The views of a scene show one set of named points, each view turned or mirrored, shifted and resized as a whole, with a little noise and some points left out.

Scene 1
View 1
J579: [ -2   5  15   1  12 -14  -8   0  -4   0  -1   4  -1 -11  -6  -9   5  -1
   8  13  -2  -6   8   4  -2  -9 -14   9   1 -13  12  -8   6  -7  -1]
J549: [-19  13  -2  21  18  10  -7  -5 -16 -16  10  -8  -9 -24 -14 -27 -13  -6
  -7  13   4   6   6  13 -15 -24   0  15  -5  -6  16 -14 -13  -1 -10]
J858: [ -7  -6   7  10  15 -12   7   4 -16  10   8  -5   6  -3 -15 -29  25   3
 -11  -9 -18 -18  21  -1  -9  -9 -26  25   5 -12  16  -9   5   3   2]
J175: [  6   1  -1   5  16   0  -9  17 -15  -7  13   3  12  -1  13  -8 -14  -5
   7  30   0   7  18 -24  -5 -17 -39  19 -14 -19  21 -17  -5 -19   7]
J21: [ -1   9   4  -1   4   5 -20  -1   4 -16   9   3   0 -13  -5 -12 -30  -2
  24  22  18  14   6  14  -9  -4   3  -7  -8 -15  18  -2   8 -24  -3]
J97: [ -4   6  19   7  14 -11  -1  -6  -2   3 -10   5   0   1 -19  -9  19  -7
   7  -1   5  -5  -2  28   9   5  -2  -7   8 -22   0  -1  15   0  -5]
J469: [ -4  14  -2   5  16   7 -21   6  -8 -23  10   2  -2 -22   9  -9 -36  -6
  12  39  11  20   9  -8 -10 -24 -14  12 -16  -9  21 -16 -12 -22  -2]
J462: [-15   3  -7  18  15   9  -4  -4 -14 -11  14 -10   1 -18 -15 -32  -6  -2
  -7   4   3   1  12   9 -18 -17  -8  12  -5  -9  23 -13  -4  -5  -7]
J458: [ 12 -14  -3   1   2  11  -6   7  -1  -3  17  -5  21  18 -15 -21  -5  -3
  19  -4  16  -3  17  21  -6  16 -17 -14  -6 -31  19   4  26 -26   6]
J712: [  6   4  10  -2   5   2 -17  -1   6  -9   1   4   4   3 -11  -5 -16  -7
  28  13  23  10   0  26   2   8   2 -18  -3 -24   9   2  20 -24  -1]
J366: [ -5  14  16  14  27  -6  -3   0 -14  -8  -9   7  -2  -7   2   0   5 -15
  -2  25   3   5  -7   4   7 -12 -15   6  -2 -18   3 -11  -7  -4  -7]
J328: [ -1   3  13  11  21 -13   1   4 -13   4   0   2   3  -5  -3 -11  15  -4
  -4  10  -7  -9   8  -3   1 -10 -26  17   1 -17  10 -12   1   1   0]
J986: [-11   5   0  17  16  12  -3  -6 -10 -11   8  -7   0  -6 -20 -27  -2  -6
   0  -1  10   1   4  27 -11  -5   1  -3  -4 -17  14  -5   6  -8  -7]
J888: [  2 -11  -5  -8  -9   1 -13   0   7   0  20  -9   9  -7 -23 -32 -12  14
  19  -6   7  -8  25  18 -20   5  -3   2  -2 -15  26   1  22 -17   6]
J920: [ -5   6  10  -5   3 -14 -17  -2   4  -3   6   1  -3 -21  -8 -14 -13   6
  13  17   1   2  14   5 -10 -12  -3  13   1  -8  18  -8   4 -10  -2]
J367: [  2   6  13  -7   9 -17 -17   9  -3  -2   3   6   2 -15   6  -5 -10   4
  17  28  -2   1  14 -10  -4 -16 -22  16  -4 -13  16  -9   0 -14   4]
J191: [ -3  14  18  -3   5  -4 -20 -11  11 -11  -5   8  -7 -15 -12  -4 -15  -5
  27  17  18  10  -7  34   2   3  17 -18   0 -18   6   3  14 -16  -8]
View 2
J579: [  8 -10  -2   6  -8  -3   3  18 -20 -17   6  -2  11  10   5 -11  12   3
  10 -12  -9 -16   4  -3   9  -8   3  13  11   1  13   8   6  -7  13]
J175: [ -2  12 -24   1   1   1   7   6   3  19   8  -5 -11  12  15   4   4   4
  17   6  -5  -1  28   3  11 -11  22   5  -3 -12  33 -11  15  -4  13]
J366: [  7  -6  -7  19   0 -15 -10   4 -29 -19  -2  -2   1  -4   4   1   4  16
   8  -7   4  -9 -11   6  21 -15   3   6   0 -13  18  -8   7  -7  14]
J888: [ -1   0  10  -3 -22  20  22  19   6  -6   5  16  17  27  13 -31   5   3
   4 -30 -17 -14  28   2 -20   7   2  -1  25  24   5  16 -15  -1 -14]
J712: [  1  -8  20  13  -9  -4   2 -12  -2 -43 -14  19  -1   1  23 -16   3  24
 -10 -24 -10  -9  21  18  -3   4 -24   3  20   4  10  -4 -16  -5 -21]
J469: [ -8  11 -28  17  -5   4   3   2 -12  16 -11  15   4   2   2 -25  22 -11
   6 -12   2  -3  36  22  18   1   9 -12  -9  -9  24  -8 -12   7   2]
J858: [  8  -6   5  -7 -13   8  12  35 -20  -4  28  -5  17  27  -4   0 -13  12
  22 -14  -9 -20 -22 -16  -7 -15  24   9  23  10   3  11  11 -14  18]
J191: [  5 -14   6  24 -10  -8  -1  -6 -20 -42 -21  19  15  -6  11 -33  24   7
 -10 -28  -5 -13  19  18  12   6 -27   1  11   4  10   5 -18   0 -10]
J328: [  9  -4  -3   2  -5  -4   4  19 -19 -12  16  -6   6  12   2   1   0  11
  16  -5  -5 -13 -11  -9  10 -13  12  12  10  -2  15   1  13 -11  20]
J97: [  6 -16  20  15 -12  -4   0  11 -24 -43  -4  10  17   4   8 -15   3  19
  -1 -27  -5 -17 -10   3   2  -5 -16   6  21   8   1   7  -8  -9  -4]
J920: [  3  -5 -12  10 -12   3   9  16 -16  -6  -1   6  19  12  -2 -28  21 -11
   7 -17  -9 -15  16   6  10   0   3   1   8   6  14   9  -6  -2   8]
J458: [ -3   2  23  -3 -14  12  14   2  18 -24   5  15  -7  18  30  -6 -11  28
  -5 -19 -18  -5  28   6 -20   3  -8   6  25  10  11   0  -8  -8 -20]
J549: [ -5   6 -13  18 -10   6  -6  20 -35   9  -2  16  16   8 -15 -16   1   5
  13 -25  16  -9  -8  15   7 -14  18 -22   0  -4   4  -5 -13   1   4]
J367: [  6  -1 -22   7  -5  -2   6  10  -9  -1   4  -5   6   9   9 -14  24 -10
  12   0 -13 -13  27  -1  20  -4   7  11   3  -5  29   2  10  -2  16]
J21: [ -4   0  -7  18 -10   1   5  -4  -9 -11 -15  21   7   3  11 -31  18  -1
  -5 -20  -6  -6  35  21   6   4 -10  -7   5   1  16  -2 -17   2 -10]
View 3
J175: [  1 -21  26 -14 -14   0  -2 -21  10  -6  -8  14   6  20   9  -9  11   1
 -18 -31  -8  25  10 -10   1   7  -2  25  -5 -11  10   7   1  -5   3]
J579: [ -1  -2  11  -1 -13   0   4   3   8   5  -2  14   5 -10   4 -15  -1   5
 -12   2 -14  -7  -3  -3   4  -8   8   8  -3  13  -5  12 -14 -16  -4]
J458: [ -5 -16  11 -10 -21 -10   8  12  19  -3  21  14 -15   3   3  11 -10  -7
  -3  -9  15  -9 -33   8 -20   2  -5 -17  25  -5 -16 -28  11 -11  23]
J191: [-11  11 -10  -1  -3  17   5  27  -9  15  -6  26  -6 -13   2   1   1  -5
  11  24 -14 -35 -20  17   0   0  23 -18  -3   8   7   3  -2  12  23]
J366: [ -7 -16   3   5 -19  -5   7   3  -3  -3  -5  16  12   1   0 -22  -7   9
  -6   4 -36  -3   3  -8  19  -1   8   0 -13   3  17  20   1  -3 -11]
J712: [-10  -4   0  -6 -11   8   6  23   5   8   5  24  -9  -2   1   8   2  -6
   8   9  -4 -23 -19  18  -7   2  11 -25   6  -5   4 -10  10  13  22]
J858: [  4  -5  16   4 -19 -17  10  -5  16  -7   9   0  11 -24   8 -27 -22   9
 -22 -10  -9   7 -13 -23   2 -10  -5  24  10  19 -28  10 -17 -51 -15]
J986: [ -6   3  -6   5  -8  -4  14  16 -13   1   2   2   2  -7  10 -11 -31   8
   7   0 -15 -10 -31 -11  -1  15   4   2  13   4  -7  -5   7 -19  12]
J469: [ -5  -3  11 -12   2  24  -1  -8 -18   5 -27  13   8  19  18  -8  11   0
   3 -23 -16  13   6  -5   4  25  10  26 -13 -12  25   6   5  14  21]
J920: [ -1  12   7  -5   1  17   1   3  -2  14 -11  14   1 -12  12 -11   7   2
  -5  -3  -5  -5  -5  -3  -3   1  13  18  -3  14  -3   7 -19 -10  13]
J328: [  0 -13  15   2 -19 -11   7  -4  12  -6   1  10  10  -8   0 -22  -9   9
 -17  -5 -19   5  -1 -16  10  -8  -1  13  -3  13  -6  15 -12 -26 -14]
J888: [  1  15  10 -11  -3  10   5  10   9  11   6   7 -15 -17  12   2  -7  -7
   0  -9  22  -9 -31  -1 -25   3   1  11  23  10 -28 -20 -13 -24  28]
J21: [ -9   7   2 -13   3  25   1  13 -11  14 -13  22  -9   7  11   9  11  -8
  13  -2  -1 -15 -15  14  -9  17  15  -3  -1 -10  13  -9   2  18  37]
J462: [ -1   6   3  -1   0   6  11   1 -19   0 -10  -5   7  -6  21 -18 -27  10
   5 -16 -16   7 -19 -23  -1  23   1  27   6   6  -5   3  -2 -26  11]
J97: [ -7   1  -6   8 -14  -8  12  24   1   4   6  13  -1 -22  -2 -12 -19   2
   0  23 -20 -28 -24   3   6  -5  12 -18   6  15  -9   5  -4 -16   3]
View 4
J858: [ -9  10 -11 -18 -13 -15  -6 -36  -2  -8  12  -9  22  26  -7   1  19   0
  -1  16 -16 -15   1  -5  17  -6  12  24   4  -1 -13  10   2 -41 -13]
J191: [  3 -22  19  -1 -15  -3   7   7   0  -9  11 -16  11 -11  22  -4  -9 -10
  21   9  -6  27  17  20 -27   3  -3  -2  -5  21   1  -9   0   8   4]
J549: [  5 -13  -7 -22  -6 -17  19  -8  10  -2  15 -31  27  34  -6   7  -2  11
  24  25 -14   6   2   6   4  -6 -13   7   9  -6  19   3 -11  -8  -7]
J97: [ -3  -6  17  -1 -13  -6  -2 -13  -1 -20  14 -10  15   0  14  -3   7 -13
  11  13  -8  16  16  10  -4   6  11  -2   9  16  -3  -4   8  -9  -9]
J458: [  9  11   1  -4  13 -13  -8  -2  -3   5  12  11  -8  -6   6  -8   7  -7
  -6   0   7  35   3  -8 -14 -24  19  13  -1  20  -5   5 -10 -24   0]
J328: [ -7   5  -8 -13 -16  -5  -1  -2   9 -14  -7  -6  23  16 -11   7  -3   1
  -1  13 -13 -13  -7 -13  -4  -4  10   1   7   2  -1   2   5 -24  -3]
J920: [  1 -13  -2 -14 -17  -9   4 -13  -3   2  11 -14  16  -2   8  -5  -4  -3
  16  15 -14   6   8  17 -16  -8  -4  21 -15  11 -12  -1  -3 -15   4]
J366: [ -7  -9   1 -12 -21  -3   4   8  11 -19 -10 -13  24  15  -4  10 -11   2
   6  15 -17  -9  -4  -6  -7   7   3 -11  13   6   6  -2   6 -12   1]
J888: [ 10  -1  -4 -15   6 -18   0 -25  -9  15  25  -5   0  -2  11 -10  11  -4
  12   8  -2  29  10  11  -7 -24   1  33 -14  13 -13   4 -14 -24  -1]
J712: [  8 -12  11  -1  -4  -6   2  12  -1  -4   5  -1   2 -14  16  -6  -8 -11
   9   4   1  31  12   6 -28 -10   8   0  -2  23   3  -6  -3  -2   4]
J469: [  9 -19 -17 -27  -6 -11  20  23  12  12  -6 -18  16  16 -12  10 -27  17
  21  15 -11   0  -9  -3 -24 -18 -18   9  -8  -3  17  -2 -20  -7  15]
J367: [ -3 -13 -16 -24 -20  -6   2   4   5   5  -5  -8  17   3  -7   2 -19   7
  10  11 -18 -15  -5   3 -21 -11  -2  17 -17   3 -13   1  -2 -20  14]
J986: [  5  -4   6  -7   3 -15   8 -12   4  -8  18 -15  14  19   5  -2  11  -2
  11  13  -4  23   9   3   1  -7   2   3  11   6  13   1  -7 -12 -10]
J462: [  6  -5  -8 -21   1 -19  14 -13   6   4  17 -21  20  31  -6   2   4   9
  17  21 -10  11   2   0   5 -11  -9  13   7  -4  15   6 -13 -17 -10]
J579: [ -5  -6  -4 -15 -20  -7  -1 -11   2 -11   2  -9  21   5   1   0  -3  -2
   8  14 -16  -6   3   3 -10  -2   4  11  -5   8 -10  -2   3 -22   0]
J175: [  3   0 -25 -28  -6  -9   4  12  10   8 -14   0  12  16 -19   9 -18  15
  -1   8 -11 -14 -17 -17 -18 -23   0  14  -7  -1   1   5 -11 -31  14]
J21: [ 12 -19   0 -11  -4 -10  13  12   4   7   7 -11   7  -3   7  -2 -15   0
  19  10  -6  25   7  10 -28 -13  -8   9  -8  12   8  -6 -13  -3  10]
View 5
J579: [ -9 -26   2  10   5   7 -12  19  -8   9   9 -21   1 -17  12 -13   5 -16
 -22  -8 -24  13  -1  11  28  24  -3 -24  -4  -1 -14 -29  11 -21  11]
J366: [ -4 -23  11  13  26  -3 -23   6  -9 -11  22 -16   4  -3  10 -19 -29 -21
  -8 -18  -9  13   1   3  21  51  -4   0 -12  15   6 -18  21 -22  17]
J920: [-17 -25   0  24 -10   5  -9  19  -8  18  -7 -18 -10 -14  -6   2  16  -2
 -27   5  -8  13   3  23  24  22  -1 -24   7  -4 -26 -12   2  -7  -4]
J712: [-35  30   9  27  19  -9  -2  -7 -47  -2 -21  15 -10 -34   5 -24  26   1
 -21   1   1  27   3  -9  -2  34  -9  -2  11 -12  -3 -18  -7 -12   0]
J175: [ 33 -17   5   7  20  11  -6  39  13   2   1 -21   2 -20 -29  -3   7 -11
  22 -14   1 -14  20 -30  28  24   8 -22   6  36 -18 -11   5   9  13]
J858: [  5 -23 -19 -15 -11  -4  -7  35  22   4  31 -24  17 -19  20  -8  15 -29
 -23 -16 -47   1  -5   5  60 -13  11 -46 -29  -8 -17 -43  17 -39  28]
J458: [-14  49 -10   4   9  -8  16  12 -30  -7 -19  23   0 -49   4 -31  56   0
 -11  -4 -18   9   6 -35  22  -7   2 -34  -3 -14 -10 -33 -13 -18  12]
J191: [-53   9  12  39   8  -7 -12 -14 -50   3 -20   8 -21 -16  10 -17  10   6
 -38   8  -2  38  -1  22  -5  46 -14   6  13 -21  -3 -10  -6 -16  -7]
J21: [-29  10   5  34   4  -4  -2   5 -24   4 -24   6 -20 -21 -15  -2  26  10
 -16  13  11  21  11   3   7  34  -1  -7  11  -6 -11   7  -6   2  -7]
J549: [-19 -16  -8  20 -16 -17 -10  15  25 -16  16  -8  -9   8 -18  25  -8 -13
 -19  11   3   9  15  15  45  24  19  -4 -36  -3   2  19  16 -20   5]
J986: [-31  19  -8  12  -7 -22  -4   6  -7 -23   6  10   1 -13   7  -1  17 -11
 -30   4 -10  17   8   2  36  13  13  -7 -32 -20   6  -5   5 -31  11]
J367: [  8 -36   5  17  10  16 -16  28  -4  21  -2 -27  -2 -17 -12  -8   3  -5
  -3  -5 -10  -1  11   8  16  31  -5 -26  19  19 -30 -15   6   6   3]
J888: [-25  22 -19  11 -26  -3  15  23 -14  15 -21   6  -5 -35  -5  -2  61   5
 -33  13 -19  12   3   7  37 -15   3 -47   1 -26 -26 -23 -12 -15   2]
J462: [-13  -1 -11  13 -19 -16  -1  21  23 -14  12  -7  -3  -2 -13  21  11 -12
 -15  10  -7   6  15   8  49   7  21 -20 -36  -8  -4  10   8 -21   9]
J328: [  9 -27  -2  -2  10   2 -17  25   4   2  24 -23  12 -14  12 -15  -1 -25
 -13 -17 -33   2   0   0  35  17   3 -27 -15   8  -8 -35  16 -23  25]
J97: [-39   6  -1  16   1 -12 -12  -5 -33  -8   4   3  -1 -18  32 -25   8 -16
 -41  -3 -25  31  -8  16  22  23  -6 -10 -17 -29   1 -33   8 -39   9]
J469: [  3 -14  11  30  10   0 -12  22   7  -1  -8 -12 -15  -3 -38  18  -1   2
  10   7  26   0  25  -7  14  46  12   1   8  27 -13  27   3  17  -8]
View 6
J328: [ 13 -13  14  -3  41 -15  -4  -5  -8   1  15 -14  -1  39  -4   2   7 -16
  -6 -11  15   1 -22   2   0  -3   4 -38  14  14  12  -5 -15  14  13]
J458: [  7 -18  11 -11  13 -35 -26  22   4 -32  -8  28 -15  20 -14  15  27  -2
  15  26  -3   2 -25 -14 -13   1 -34  21  17 -28  15  -4  30  13  15]
J549: [ 31  -7   2  22  -7  -8  12  15  17   9  12 -25 -15   8   5 -14 -23  -2
  -4 -16  16 -11 -33  14  44  -6  -3 -29  10  -6  -3 -23 -14  21   1]
J366: [ 11  14   6  13  23  -6   8  -5 -10   6  15 -25 -11  22   0   5  -7   0
   3  -7  -2 -14 -14   0  -8 -14  -3 -32  26  29   9 -10 -27  26  29]
J712: [ -4  10   6  32  -3 -12 -14  12   5 -12  -2  18 -14  -1  -6  23  16  10
  29  16 -17  -1 -18   9 -19  -4 -38  21  35  -4  10 -13   8  24  31]
J986: [ 33  -8  11  15   1 -14  -8  15  18  -1  12   2 -18   6  -1  -1  -1   0
  -5  13   7  -5 -45   6  14 -14  -5  -7  16 -19   7 -12   4  21  19]
J462: [ 32 -20   9   3   3 -16   1  13  19  -4  10 -17 -14  15   1 -12 -12  -9
  -7  -9  18  -2 -37  10  42  -2  -5 -24   7 -16   1 -17  -2  15  -5]
J175: [ -1 -12  -6 -19  24 -26   7  13 -25 -25 -13 -30  -2  39  -4   5  -7 -11
  22 -19  10  -5  13 -14  22  11 -30 -22  12  20   6 -14 -11   7 -13]
J21: [ -4   5   3  34 -14 -15  -2  17  11 -10  -7   4 -11  -1   1  13   3   7
  29  -4 -10   1 -11  20  13   3 -42  15  29  -6   2 -21   0  21   7]
J858: [ 28 -34  24 -20  50 -22 -10  -2   8   1  24  -1   3  46  -9  -4  14 -30
 -21  -8  28  15 -41  11  11  -1  20 -39   5  -6  10  -2   2   9   6]
J97: [ 18   2  20  28  18  -6 -13  -2  16   9  22  19 -10   6  -1  11  18  -2
  -1  14  -3   3 -46  17 -21 -15   3  -2  28  -8  10  -5   2  27  41]
J920: [ -2 -10  10  28  12 -11   1  -1  11   4   4  -1   4  16  -3  10  11 -11
  16 -23   7  14 -16  34  18  10 -21 -10  25   1   0 -17  -9  16   4]
J579: [  4  -9  13  13  32 -12  -4  -4   0   3  13  -4   2  30  -5   9  12 -15
   5 -14   7   9 -21  19  -1   0  -6 -20  25  12   7  -9 -12  16  17]
J367: [-11  -8   5  12  28 -17   8  -3 -10  -6  -1 -18   8  31  -8  14   7 -15
  24 -30   6   9   6  18  12  12 -28 -17  26  22   6 -16 -18   9   0]

Which points are out of place in each view (at most two, in the order of its rows)? Write - if all are in place.
view 1 -> J97
view 2 -> J712, J469
view 3 -> J21
view 4 -> J328, J920
view 5 -> -
view 6 -> -
